The views of a scene show one set of named points, each view turned or mirrored, and shifted as a whole, with a little noise and some points left out.

Scene 1
View 1
j927: 7 14 -41 -7 1 16 3 4 -13 4 12 -2 21 -1 -16 -29 19 -1 -13 19 -17 -22 -51 41 -4 7 18 2 -23
j363: 1 25 -14 9 -3 0 3 -15 -3 0 10 -10 7 -8 -3 -5 -6 -8 -11 -2 -19 14 -36 -16 2 -13 4 -8 -13
j624: -9 9 -18 21 -10 6 -14 5 -16 5 10 -14 1 -19 -8 -15 8 5 8 12 -18 -16 -41 16 7 -7 23 -29 -8
j452: -5 20 -10 25 -3 -3 -3 -11 2 -11 10 -11 -12 -21 -6 0 -5 -2 -5 -7 -19 14 -26 -23 7 -22 3 -13 -9
j34: 5 35 -28 -2 -3 9 7 -19 4 -13 11 -11 6 5 -6 -8 4 -13 -29 -1 -23 28 -40 -12 -6 -11 -3 10 -32
j565: -1 10 -14 23 5 -5 5 -4 -2 -5 11 -1 -5 -25 -14 -9 -5 2 -1 -4 -16 -6 -27 -8 12 -15 6 -9 -2
j833: -3 5 2 43 10 -18 6 -6 7 -15 10 1 -26 -45 -17 4 -19 5 4 -18 -13 2 -7 -36 21 -30 -2 -14 13
j456: 18 26 -40 -9 14 9 23 -11 8 -17 11 6 12 3 -19 -18 6 -10 -35 -2 -20 8 -34 3 -5 -4 -8 31 -27
j892: -11 19 -23 13 -16 13 -18 -1 -16 1 10 -22 2 -7 -1 -14 13 0 1 15 -18 0 -47 16 -2 -7 23 -28 -20
j379: -2 8 -17 17 1 0 -2 1 -12 6 9 -5 8 -20 -10 -14 1 4 6 8 -16 -17 -38 10 10 -7 18 -20 -1
j70: -1 39 -14 4 -10 3 0 -26 2 -8 8 -18 5 3 4 1 -5 -16 -22 -4 -24 37 -40 -30 -5 -18 -4 -4 -26
j336: 14 -1 -13 24 24 -16 24 -2 5 -7 10 19 -2 -37 -26 -10 -16 6 -1 -12 -11 -21 -13 -12 20 -16 -3 6 14
View 2
j70: -7 -19 -12 27 -8 -10 -26 12 2 5 13 16 20 15 -22 28 5 -25 -63 7 1 -12 39 19 1 9 38 4 -7
j452: 7 -24 5 11 11 -7 -27 34 1 8 14 13 -8 4 -19 17 31 1 -37 -10 -5 -3 25 4 -3 7 42 11 -7
j363: -2 -19 -6 21 -3 -3 -16 23 1 6 7 13 0 8 -18 18 11 -7 -42 -2 -7 -9 24 16 -3 6 36 5 -5
j624: 6 -18 7 28 -4 -10 -2 54 -3 5 10 10 -11 19 -27 9 30 17 -20 -6 -33 12 5 11 -8 -9 37 7 17
j565: 3 -19 7 10 8 -6 -14 35 3 12 15 5 -14 2 -12 12 22 11 -26 -17 -8 -2 13 7 -7 5 36 9 -2
j892: 1 -16 0 38 -12 -15 -4 48 -4 5 12 10 4 30 -30 15 22 7 -32 5 -35 13 12 18 -7 -9 35 4 24
j336: -1 -17 10 -8 19 7 -13 27 9 16 15 1 -37 -18 2 4 16 20 -13 -32 6 -15 5 2 -13 12 33 8 -19
j833: 14 -30 18 -9 32 -5 -36 34 5 14 20 9 -21 -15 -11 11 48 9 -29 -24 11 -6 25 -11 -3 16 44 17 -21
j379: 3 -17 4 22 -2 -2 -2 46 -3 6 6 8 -18 12 -20 8 20 17 -17 -12 -27 3 1 12 -9 -6 34 5 7
j927: -18 2 -7 36 -26 -8 20 38 5 12 14 -5 -9 26 -11 7 -14 19 -16 -7 -33 4 -9 31 -16 -8 23 -3 27
j456: -28 -1 -13 20 -15 -9 1 3 16 19 26 -9 1 8 4 15 -28 -4 -37 -11 4 -17 12 27 -14 12 22 0 3
View 3
j34: -13 3 -13 17 -8 -14 -8 -18 1 3 -4 -11 3 -16 -13 13 -21 16 -4 9 26 0 -5 2 -33 7 -9 -23 18
j379: -26 -15 -13 15 14 1 8 -8 21 -41 -19 6 -3 4 -7 -13 -17 -15 19 0 4 -5 1 18 -7 0 3 9 5
j70: -18 5 -12 6 -9 -24 -25 -15 3 -3 2 -3 7 -6 -15 15 -15 19 7 10 28 1 13 -1 -34 1 -21 -22 19
j452: -17 -1 -13 -6 10 -25 -18 -15 7 -29 -10 0 7 7 -15 -2 -5 -13 24 9 6 6 12 20 -13 -2 -13 -4 11
j927: -25 -21 -13 43 9 19 36 -9 19 -23 -21 -3 -10 -17 -4 -11 -35 0 -4 -5 17 -16 -25 10 -16 6 18 0 5
j456: -4 1 -13 28 -3 2 0 -19 -4 17 -13 -19 3 -20 -7 8 -18 13 -14 5 9 11 -29 18 -26 13 10 -12 23
j336: -6 0 -15 -2 18 -4 -17 -17 3 -20 -24 -6 8 9 -3 -7 3 -24 16 1 -29 29 -11 44 4 7 8 20 20
j565: -15 -5 -14 3 14 -13 -5 -17 9 -28 -17 -1 4 3 -11 -7 -7 -18 19 6 -1 7 1 27 -8 1 -2 3 11
j363: -19 -2 -11 10 0 -12 -16 -12 11 -16 -7 2 4 -1 -10 4 -14 5 10 5 13 3 7 11 -20 0 -11 -5 16
j624: -30 -19 -13 10 19 -7 17 -8 23 -54 -19 8 -4 4 -12 -17 -18 -23 26 1 11 -13 7 17 -4 -5 -1 4 -2
View 4
j833: 31 -1 9 -5 -8 13 -50 0 4 18 -26 16 0 1 -13 -11 -42 30 -3 -7 -3 16 21 8 -12 -14 -18 -17 24
j336: 39 2 5 -15 -1 19 -34 -16 -10 16 -19 3 -9 3 12 -25 -21 32 15 1 3 5 0 8 -16 -31 3 -20 11
j34: 5 12 1 39 -4 19 4 -2 -6 11 -16 -12 18 10 19 7 22 12 -15 -20 -14 -22 -2 1 5 12 -2 10 10
j452: 18 12 0 8 -4 18 -27 2 5 6 -20 14 9 -2 1 4 -17 15 -15 -9 -1 6 14 2 -3 -2 -11 -10 12
j927: 9 26 -15 -3 7 12 14 -15 -10 -18 -13 1 -5 -5 44 -9 38 3 -8 -2 25 -24 -10 -4 4 -2 25 -5 -25
j624: 10 25 -14 -12 3 10 -13 -2 6 -20 -17 27 -1 -14 18 3 1 2 -21 0 26 0 12 -5 4 0 4 -14 -16
j565: 21 11 0 -2 -3 14 -23 -5 0 4 -19 10 1 -3 10 -8 -11 18 -7 -5 7 0 8 3 -5 -9 -2 -14 5
j379: 18 22 -11 -8 2 18 -17 -7 1 -8 -16 21 0 -9 19 1 -6 8 -12 1 13 6 7 -2 -1 -12 4 -15 -6
j892: 1 28 -14 4 3 10 -2 1 7 -20 -15 22 6 -12 18 12 13 -4 -30 -7 21 -9 10 -6 11 13 3 -4 -14
j70: 4 13 0 43 -8 28 -4 4 0 13 -17 -1 28 7 11 20 4 7 -22 -20 -23 -8 5 -1 4 13 -12 9 21

Which points are out of place in each view (at most two, in the order of its rows)? Write none if all are in place.
view 1 | j452
view 2 | none
view 3 | j624
view 4 | j379

Scene 2
View 1
j806: -19 26 18 10 4 -16 0 9 -11 17 -5 -4 18 -7 -11 1 -11 2 -12 4 21 -7 1 7 11 1 -4 28 -16
j586: -22 -5 12 46 3 16 -26 8 -33 7 36 11 60 10 48 -29 5 -9 -19 -41 27 -1 -16 17 -9 -18 13 16 -37
j720: -21 -5 30 9 35 -14 5 41 -31 -7 -29 -12 -9 -19 21 55 10 -32 -2 5 8 -44 5 26 -1 -23 11 14 -6
j504: 2 34 6 -2 -11 -14 -1 5 2 20 -18 -9 21 -8 -20 -10 4 18 -32 14 6 2 -26 -1 2 12 -14 24 -28
j202: -4 -7 16 42 -2 18 -36 -11 -17 3 34 23 65 -10 42 -44 25 10 -34 -38 11 15 -27 9 -12 -23 16 -6 -33
j369: 4 15 11 13 -6 -1 -15 2 -4 10 -5 2 34 -13 6 -18 19 15 -36 -3 1 8 -30 4 -7 -4 -3 8 -29
j497: -23 12 30 3 27 -22 8 27 -20 5 -26 -11 -9 -21 -1 43 -3 -19 -1 11 11 -31 12 17 11 -14 3 18 -3
j209: 16 20 14 -3 -6 -9 -8 4 7 8 -27 -1 17 -28 -7 -3 30 22 -43 15 -13 1 -36 -1 -9 -2 -5 0 -24
j166: -32 0 39 28 20 -8 -10 2 -22 4 15 13 25 -22 18 6 -4 -12 1 -16 23 -8 21 11 15 -24 17 7 -4
j683: 10 49 16 -31 -3 -35 18 12 18 20 -59 -19 -19 -31 -55 26 5 23 -29 49 -11 -9 -18 -6 11 18 -22 23 -9
j222: 18 0 12 12 0 4 -19 12 -8 -3 -16 2 30 -22 22 -5 41 11 -46 -5 -13 -1 -47 9 -22 -13 5 -6 -32
j462: -11 12 14 11 9 -7 -3 22 -18 7 -12 -7 16 -7 10 11 7 -7 -19 -1 11 -18 -14 14 -3 -6 -1 19 -23
j118: -28 24 37 8 16 -23 3 -1 -8 15 -6 2 7 -25 -16 14 -13 -1 1 9 21 -7 25 4 24 -9 3 18 2
j141: -14 22 43 15 3 -18 -14 -34 10 15 11 24 29 -44 -22 -23 -2 27 -13 4 11 26 17 -10 26 -13 8 -6 5
j69: -10 14 19 6 12 -12 1 23 -15 6 -21 -8 8 -13 4 21 7 -8 -18 6 7 -20 -11 13 -1 -7 -1 19 -18
j786: -40 30 33 -1 26 -31 19 20 -17 17 -20 -14 -14 -13 -24 41 -30 -16 12 19 29 -28 34 12 30 -1 -5 37 5
j485: -18 -2 22 27 13 1 -15 14 -26 2 6 4 29 -10 30 1 13 -11 -16 -20 14 -12 -9 17 -5 -19 10 9 -23
j858: -26 19 31 9 18 -19 4 11 -14 10 -11 -4 6 -19 -7 20 -10 -8 -2 5 18 -15 16 9 17 -9 2 20 -4
j824: -18 30 16 4 3 -18 6 12 -8 18 -12 -10 12 -4 -16 7 -12 0 -13 10 19 -11 -1 6 12 7 -9 32 -16
j244: -23 18 31 12 14 -17 -1 3 -12 13 -3 2 15 -19 -6 7 -8 -1 -6 3 18 -6 13 6 18 -9 3 17 -5
j467: -6 0 27 5 23 -12 -2 28 -16 -4 -30 -6 0 -28 13 34 22 -12 -19 7 -4 -27 -12 15 -6 -20 7 2 -12
View 2
j209: 16 -39 -6 14 43 16 -34 -23 -25 15 -16 -24 -6 0 19 -1 -14 -8 8 10 33 1 8 25 10 10 -6 -6 7
j786: 9 38 -11 18 0 12 7 36 4 -19 26 -13 -26 -12 -44 29 -12 -13 -7 -32 -1 8 6 -33 -9 -18 36 -7 24
j462: 8 -4 -12 2 12 6 -9 1 -15 15 -5 -14 5 6 1 4 4 8 19 -10 4 8 4 3 5 7 5 -1 17
j497: 11 18 -16 6 12 4 -4 6 -3 -16 14 -19 -17 4 -17 32 -7 9 5 -32 4 22 -2 -11 6 -3 34 -3 15
j118: 23 7 -9 22 11 -2 -4 14 6 -2 14 -23 -24 -8 -13 19 -24 -15 -7 -21 1 -5 24 -18 -12 -15 14 -8 21
j467: 13 -8 -18 1 25 -3 -16 -19 -11 -3 0 -25 -10 13 7 25 -5 24 15 -27 9 27 -3 10 15 11 24 0 8
j369: 17 -30 -4 13 26 2 -20 -11 -16 31 -15 -22 4 1 20 -9 -8 -6 15 7 13 -10 20 14 -1 6 -18 -3 16
j504: 8 -20 -1 18 31 27 -22 5 -27 18 -12 -13 -2 -9 -3 -13 -7 -27 7 18 30 -10 9 8 0 2 -9 -7 16
j824: 8 5 -5 15 16 20 -8 19 -15 8 2 -10 -7 -8 -17 2 -7 -18 5 -2 12 -4 8 -9 -4 -5 6 -6 20
j683: 5 -15 -6 28 58 48 -41 0 -31 -27 2 -16 -37 -19 -25 16 -28 -41 -16 14 62 9 -9 8 8 -1 29 -12 6
j222: 15 -41 -11 1 33 -2 -28 -33 -24 31 -23 -25 12 14 36 -6 0 18 26 4 15 7 7 32 14 20 -13 1 9
j586: 16 -11 -7 -6 -16 -25 11 4 -3 64 -17 -14 36 15 29 -22 19 25 38 -12 -35 -14 29 1 -7 7 -36 4 28
j858: 17 8 -11 15 10 1 -2 10 0 -1 11 -21 -16 -2 -12 19 -13 -4 2 -22 1 3 15 -14 -5 -8 15 -6 20
j166: 28 2 -13 10 -5 -28 7 4 14 20 9 -27 -6 7 11 15 -10 15 10 -34 -26 -3 32 -14 -10 -8 1 0 24
j69: 6 -2 -13 5 19 15 -15 0 -18 5 -2 -14 -2 4 -7 9 0 5 15 -10 14 13 -4 5 8 7 13 -2 13
j720: 7 20 -24 -7 8 -5 -2 -5 -5 -16 13 -21 -7 16 -9 38 5 37 18 -43 -5 38 -12 -4 17 7 42 3 12
j806: 11 2 -6 14 12 11 -6 16 -10 14 2 -13 -5 -6 -12 1 -6 -14 7 -7 6 -6 15 -10 -7 -6 0 -5 21
j202: 27 -40 -5 1 1 -33 -5 -18 -2 70 -26 -25 27 14 54 -25 5 21 33 -2 -26 -23 40 17 -8 12 -48 3 24
j141: 43 -31 1 33 23 -18 -15 -6 12 21 4 -35 -27 -12 23 5 -43 -27 -14 -8 2 -30 52 -7 -22 -16 -18 -12 20
View 3
j720: -73 12 -15 22 1 -2 -9 -2 28 -20 -7 2 0 -12 -7 31 3 23 0 -6 -8 7 -8 -42 -42 -14 -38 -2 -7
j467: -46 -3 -3 16 15 2 -3 5 11 -7 11 -5 -9 -13 7 23 8 21 0 1 -13 -1 -18 -16 -25 -6 -27 -11 -6
j683: 12 -23 13 39 -19 16 -8 6 -1 8 6 8 -23 5 8 -15 1 25 0 -5 -11 -31 -62 72 -19 -19 -21 25 16
j462: -30 -2 5 2 14 -5 -9 16 11 9 12 -5 3 7 16 7 7 -10 -11 1 -10 -6 -20 -24 -15 8 -19 4 3
j202: -10 -7 7 -32 67 -10 0 34 -12 34 46 -31 4 4 45 13 21 -33 -11 23 -11 3 3 -67 23 52 3 -46 -8
j118: 0 2 -22 37 -25 6 -24 2 8 14 -10 11 -17 17 -3 -21 -9 12 21 7 1 -10 -14 -29 -9 25 -20 -6 14
j806: -4 -4 -2 11 -5 -3 -16 15 7 20 6 2 -3 21 12 -14 -1 -14 -4 3 -4 -12 -23 -21 -7 20 -15 8 12
j141: 32 -13 -15 25 9 12 -14 14 -20 34 19 -6 -29 11 19 -25 0 10 28 23 -3 -14 -11 -22 23 50 -1 -44 8
j858: -16 2 -14 25 -12 0 -19 6 12 10 -3 6 -9 15 2 -9 -4 6 8 3 -3 -8 -15 -28 -16 16 -22 0 9
j69: -29 -5 5 8 7 -3 -8 13 11 5 10 -4 -1 4 12 9 6 0 -11 -3 -9 -8 -27 -7 -21 -1 -23 10 3
j369: 0 -15 12 -4 31 -1 -4 22 -8 24 31 -15 -7 5 30 1 12 -11 -9 12 -13 -11 -25 -7 5 23 -6 -14 1
j497: -38 5 -15 29 -16 1 -16 0 20 -4 -9 9 -6 5 -5 5 -3 18 5 -2 -4 -4 -17 -25 -30 -1 -31 5 5
j209: -2 -23 18 4 33 5 3 19 -10 16 33 -16 -14 -7 30 8 15 7 -7 8 -17 -16 -38 25 0 4 -9 -12 -1
j166: -24 7 -21 13 7 -3 -17 11 8 14 4 -2 -7 10 7 0 0 -2 14 12 -1 3 6 -69 -3 37 -16 -27 2
j504: 10 -18 18 3 10 0 -9 23 -3 24 22 -6 -5 16 26 -11 9 -15 -14 5 -11 -21 -41 18 -1 10 -9 14 11
j586: -28 7 2 -32 46 -20 -9 32 6 29 27 -21 16 16 31 10 13 -46 -20 14 -6 5 5 -87 7 45 -4 -20 -2
j485: -35 3 -2 -6 28 -8 -6 19 9 11 18 -11 5 4 19 15 9 -12 -7 9 -8 3 -4 -55 -8 23 -13 -17 -3
j244: -7 1 -12 20 -7 2 -17 8 6 15 3 3 -10 15 7 -11 -2 2 9 9 -2 -9 -14 -32 -6 25 -16 -8 10
j786: -21 9 -23 41 -47 2 -30 -2 23 3 -26 23 -8 24 -15 -22 -14 11 14 -5 3 -12 -21 -24 -30 7 -32 24 19
j824: -5 -3 2 14 -11 -2 -19 14 10 17 3 5 -2 22 11 -15 -1 -11 -6 0 -5 -16 -29 -10 -11 13 -18 18 14
View 4
j786: 0 26 -50 16 35 1 19 -19 -5 -20 -17 3 -16 -22 13 -45 1 -13 1 29 -15 1 23 -15 15 22 6 -2 18
j824: -24 8 -21 8 20 12 -11 -14 1 7 -31 11 -2 1 -3 -16 -23 -2 7 10 -5 -3 12 -18 6 11 7 -15 6
j720: 4 14 -28 16 -6 3 10 10 39 -4 11 0 -9 -5 23 -15 -14 -42 -12 55 -11 -13 17 -34 -5 -1 0 9 49
j586: -47 -6 6 6 -19 58 -10 16 40 5 -20 -28 25 12 9 45 -22 22 11 -8 34 -57 10 -13 -14 -25 -5 -19 35
j485: -29 0 -1 12 -16 31 -6 15 36 3 -7 -8 5 10 15 17 -24 -7 5 12 16 -32 14 -22 -7 -13 -1 -12 31
j858: -19 10 -20 16 10 12 1 -4 8 -6 -16 8 -11 -1 10 -21 -15 -7 8 12 0 -10 20 -19 7 9 3 -13 11
j244: -24 7 -17 19 5 16 3 -2 8 -10 -14 5 -12 1 15 -20 -14 -3 13 2 8 -14 23 -16 12 8 5 -17 8
j69: -19 3 -13 7 1 7 -16 -2 20 16 -16 13 -4 9 1 -6 -32 -22 -2 26 -8 -3 8 -28 -4 5 4 -6 20
j462: -24 2 -10 7 -3 16 -14 1 25 13 -16 5 2 9 2 3 -29 -13 2 21 0 -14 8 -26 -6 -1 1 -10 21
j166: -27 6 -11 23 -11 31 14 16 25 -22 -2 -12 -9 -1 29 -7 -6 1 12 1 22 -36 29 -16 7 -4 0 -16 25
j141: -46 -6 11 29 -13 22 -2 10 -3 -18 -15 19 -30 16 22 -32 -23 11 34 -40 29 -15 36 -11 23 12 8 -41 -25
j222: -41 -19 27 7 -36 15 -39 19 38 34 -8 22 -3 37 1 20 -54 -24 6 9 11 -12 5 -35 -13 -10 4 -19 13
j118: -21 12 -23 22 12 12 10 -4 1 -18 -15 9 -20 -4 17 -35 -10 -3 13 3 4 -9 27 -15 17 15 6 -17 5
j683: -18 5 -12 8 22 -28 -31 -24 -17 26 -30 55 -30 16 -16 -50 -47 -34 7 20 -29 42 7 -30 14 37 15 -15 -22
j497: -4 14 -29 18 7 1 7 0 19 -7 -3 6 -15 -5 17 -28 -13 -29 -3 37 -11 -5 21 -26 5 10 4 0 29
j504: -38 -4 -1 4 11 10 -33 -14 -1 27 -38 24 -2 19 -14 -5 -44 -2 12 -1 -4 4 3 -22 1 13 9 -24 -8
j806: -29 4 -13 11 15 16 -10 -10 1 6 -30 9 -4 4 -1 -15 -23 3 13 2 2 -7 12 -16 6 10 4 -20 2
j202: -59 -20 33 12 -40 54 -24 29 40 12 -14 -11 11 31 11 43 -37 17 21 -27 45 -52 15 -18 -11 -26 -2 -33 16
j369: -43 -12 14 9 -14 21 -28 5 16 19 -23 18 -4 25 0 5 -43 -3 14 -9 13 -13 9 -23 -2 0 5 -26 -1
j467: -12 2 -6 15 -18 1 -9 13 35 8 7 15 -15 12 17 -12 -31 -40 -3 35 -6 -6 15 -36 -4 2 3 -1 27
View 5
j222: 9 36 -14 0 22 48 26 38 27 12 4 -9 17 13 4 -36 -3 -5 11 -6 5 37 -43 -8 -28 17 -9 33 9
j244: 11 31 -3 11 4 13 8 0 -13 8 -13 -16 -25 -10 5 -17 -7 6 -5 2 -14 19 5 -10 23 -6 -13 -6 0
j497: 11 57 -12 5 -4 28 -6 -24 -15 15 -13 -18 -13 -21 -2 -4 3 12 -11 1 12 17 5 -11 18 -31 -29 1 26
j586: 3 -13 -28 -6 4 15 29 15 11 -1 7 23 -3 21 -25 -69 -10 32 -4 27 -31 0 -26 -4 -20 9 31 10 5
j69: 16 49 -3 5 13 30 -2 5 5 12 -3 -10 -2 -6 1 -7 1 7 -6 -5 19 20 -19 -9 -6 -17 -19 0 13
j141: 7 19 2 22 11 10 32 26 -13 3 -20 -30 -35 -2 24 -29 -17 -14 12 -5 -45 42 14 -11 39 34 -13 3 -25
j806: 16 29 8 12 12 9 1 6 -3 4 -6 -7 -22 -2 3 -10 -5 10 -9 0 -2 15 -7 -7 10 -9 -8 -17 -6
j824: 18 35 14 12 16 10 -6 7 0 4 -6 -10 -22 -5 5 0 -4 8 -11 -5 6 15 -10 -8 10 -12 -13 -21 -6
j683: 27 78 37 24 35 28 -15 23 5 13 -11 -40 -18 -14 35 44 0 -24 -3 -38 39 44 -17 -12 15 -12 -52 -19 -13
j462: 12 36 -10 1 6 27 3 1 2 10 -4 -4 -5 -3 -6 -19 -1 13 -6 5 7 14 -16 -8 -3 -15 -11 4 15
j485: 7 21 -25 -4 0 28 18 4 3 9 -2 2 -1 4 -13 -44 -4 20 -1 14 -11 14 -16 -8 -8 -3 3 15 18
j858: 12 39 -5 9 0 15 0 -10 -14 8 -13 -16 -23 -13 1 -11 -4 9 -8 1 -4 17 6 -10 23 -16 -18 -8 8
j166: 2 20 -25 4 -13 13 21 -13 -21 7 -15 -10 -23 -11 -8 -44 -9 16 -1 18 -34 14 17 -10 28 -2 -3 9 12
j209: 16 45 6 12 29 40 17 40 21 11 -3 -24 3 6 18 -11 -4 -17 10 -18 10 44 -33 -10 -10 16 -22 15 -6
j720: 9 63 -31 -5 -14 41 -6 -32 -12 19 -9 -13 2 -22 -13 -15 6 18 -10 8 20 10 0 -11 5 -40 -27 17 48
j369: 13 24 2 10 23 27 21 35 15 7 -1 -9 -7 11 10 -27 -8 -3 6 -5 -8 32 -27 -6 -8 18 -4 7 -11
j786: 16 53 5 14 -5 5 -21 -33 -30 9 -20 -19 -37 -29 1 15 -1 15 -19 -1 9 7 21 -11 37 -41 -29 -30 10
j504: 21 33 22 15 32 16 3 34 16 4 1 -12 -13 7 14 0 -7 -5 -2 -15 9 28 -30 -7 -5 5 -13 -18 -20
j118: 13 38 1 15 1 9 4 -8 -21 8 -18 -21 -34 -16 9 -8 -8 6 -6 -1 -13 20 16 -11 34 -9 -21 -13 -2
j202: 1 -12 -26 -3 12 25 47 41 19 1 4 10 2 28 -9 -77 -13 13 12 17 -43 23 -30 -5 -20 36 26 28 -5
j467: 9 60 -21 0 1 47 7 -4 1 18 -9 -20 6 -12 0 -17 2 2 1 -2 15 28 -12 -11 0 -15 -28 26 31
View 6
j683: 27 19 -14 -1 2 42 -2 -12 41 34 -9 34 26 33 -1 13 -35 -34 41 37 15 5 -21 -44 -50 -15 -18 -35 -23
j504: 33 9 -14 19 16 20 -13 -17 26 8 1 18 5 3 -17 -3 -32 -3 16 7 3 36 0 -9 -34 10 -16 -29 -10
j166: 24 -28 -8 18 18 -8 -3 14 -13 -14 9 9 -2 -1 3 -23 3 17 4 0 6 -34 44 17 11 32 2 -2 -18
j485: 23 -10 -12 21 23 -3 1 -2 -4 -16 16 -2 -5 -5 -16 -30 -6 1 -9 -26 17 -6 29 15 4 43 -7 -6 -22
j118: 23 -23 -12 10 13 11 -9 11 3 5 -3 27 5 13 10 -8 -7 8 21 36 2 -33 25 -4 -10 15 -5 -17 -13
j786: 9 -26 -33 1 22 27 -12 5 5 18 -1 32 -4 31 9 -14 -7 -7 5 66 13 -67 8 -13 -15 20 -12 -24 -6
j467: 16 6 -12 5 12 11 16 -1 5 3 15 -1 15 19 -7 -19 -5 -31 3 -18 34 -30 8 -11 -7 25 -10 -10 -40
j369: 35 6 -3 23 13 3 -6 -7 13 -8 5 9 7 -6 -16 -10 -23 4 17 -24 6 35 20 0 -17 18 -7 -14 -20
j222: 33 22 2 21 10 1 12 -12 14 -11 16 -9 15 -5 -24 -16 -20 -17 8 -58 23 39 12 -3 -14 24 -10 -9 -38
j858: 18 -18 -18 9 18 12 -4 5 3 5 4 20 2 15 2 -15 -8 0 10 26 10 -34 20 -4 -9 22 -8 -16 -15
j141: 44 -19 17 20 -2 -8 -11 20 6 -6 -10 31 18 -6 14 6 -11 32 52 10 -15 10 45 4 -8 -3 7 -6 -17
j497: 8 -14 -23 0 19 17 7 5 -1 8 11 11 5 27 2 -21 0 -22 -2 21 27 -61 13 -9 -5 29 -8 -12 -25
j720: 3 -7 -26 0 22 16 17 0 -5 4 19 -2 4 26 -5 -30 3 -35 -16 -1 42 -67 8 -7 2 41 -11 -9 -35
j244: 25 -19 -12 12 16 7 -8 6 4 1 2 21 2 8 2 -11 -8 8 15 21 5 -21 25 1 -8 20 -4 -14 -14
j69: 19 3 -22 11 20 18 2 -11 13 5 11 8 3 14 -15 -18 -18 -22 -1 0 23 -10 3 -10 -18 26 -16 -20 -22
j806: 25 -12 -19 18 21 12 -14 -5 11 3 4 20 -4 6 -9 -13 -18 7 6 22 2 -4 15 -1 -17 21 -11 -22 -6
j824: 23 -8 -24 15 20 21 -15 -9 16 8 3 23 -2 10 -9 -11 -21 1 5 29 7 -5 8 -7 -22 20 -15 -26 -6
j209: 35 21 2 15 4 11 3 -11 24 4 3 10 22 5 -13 -2 -26 -16 27 -27 16 37 4 -17 -27 8 -10 -18 -32

Which points are out of place in each view (at most two, in the order of its rows)? Write none if all are in place.
view 1 | j369, j69
view 2 | j786
view 3 | j720, j118
view 4 | j858, j806
view 5 | j462, j166
view 6 | j497
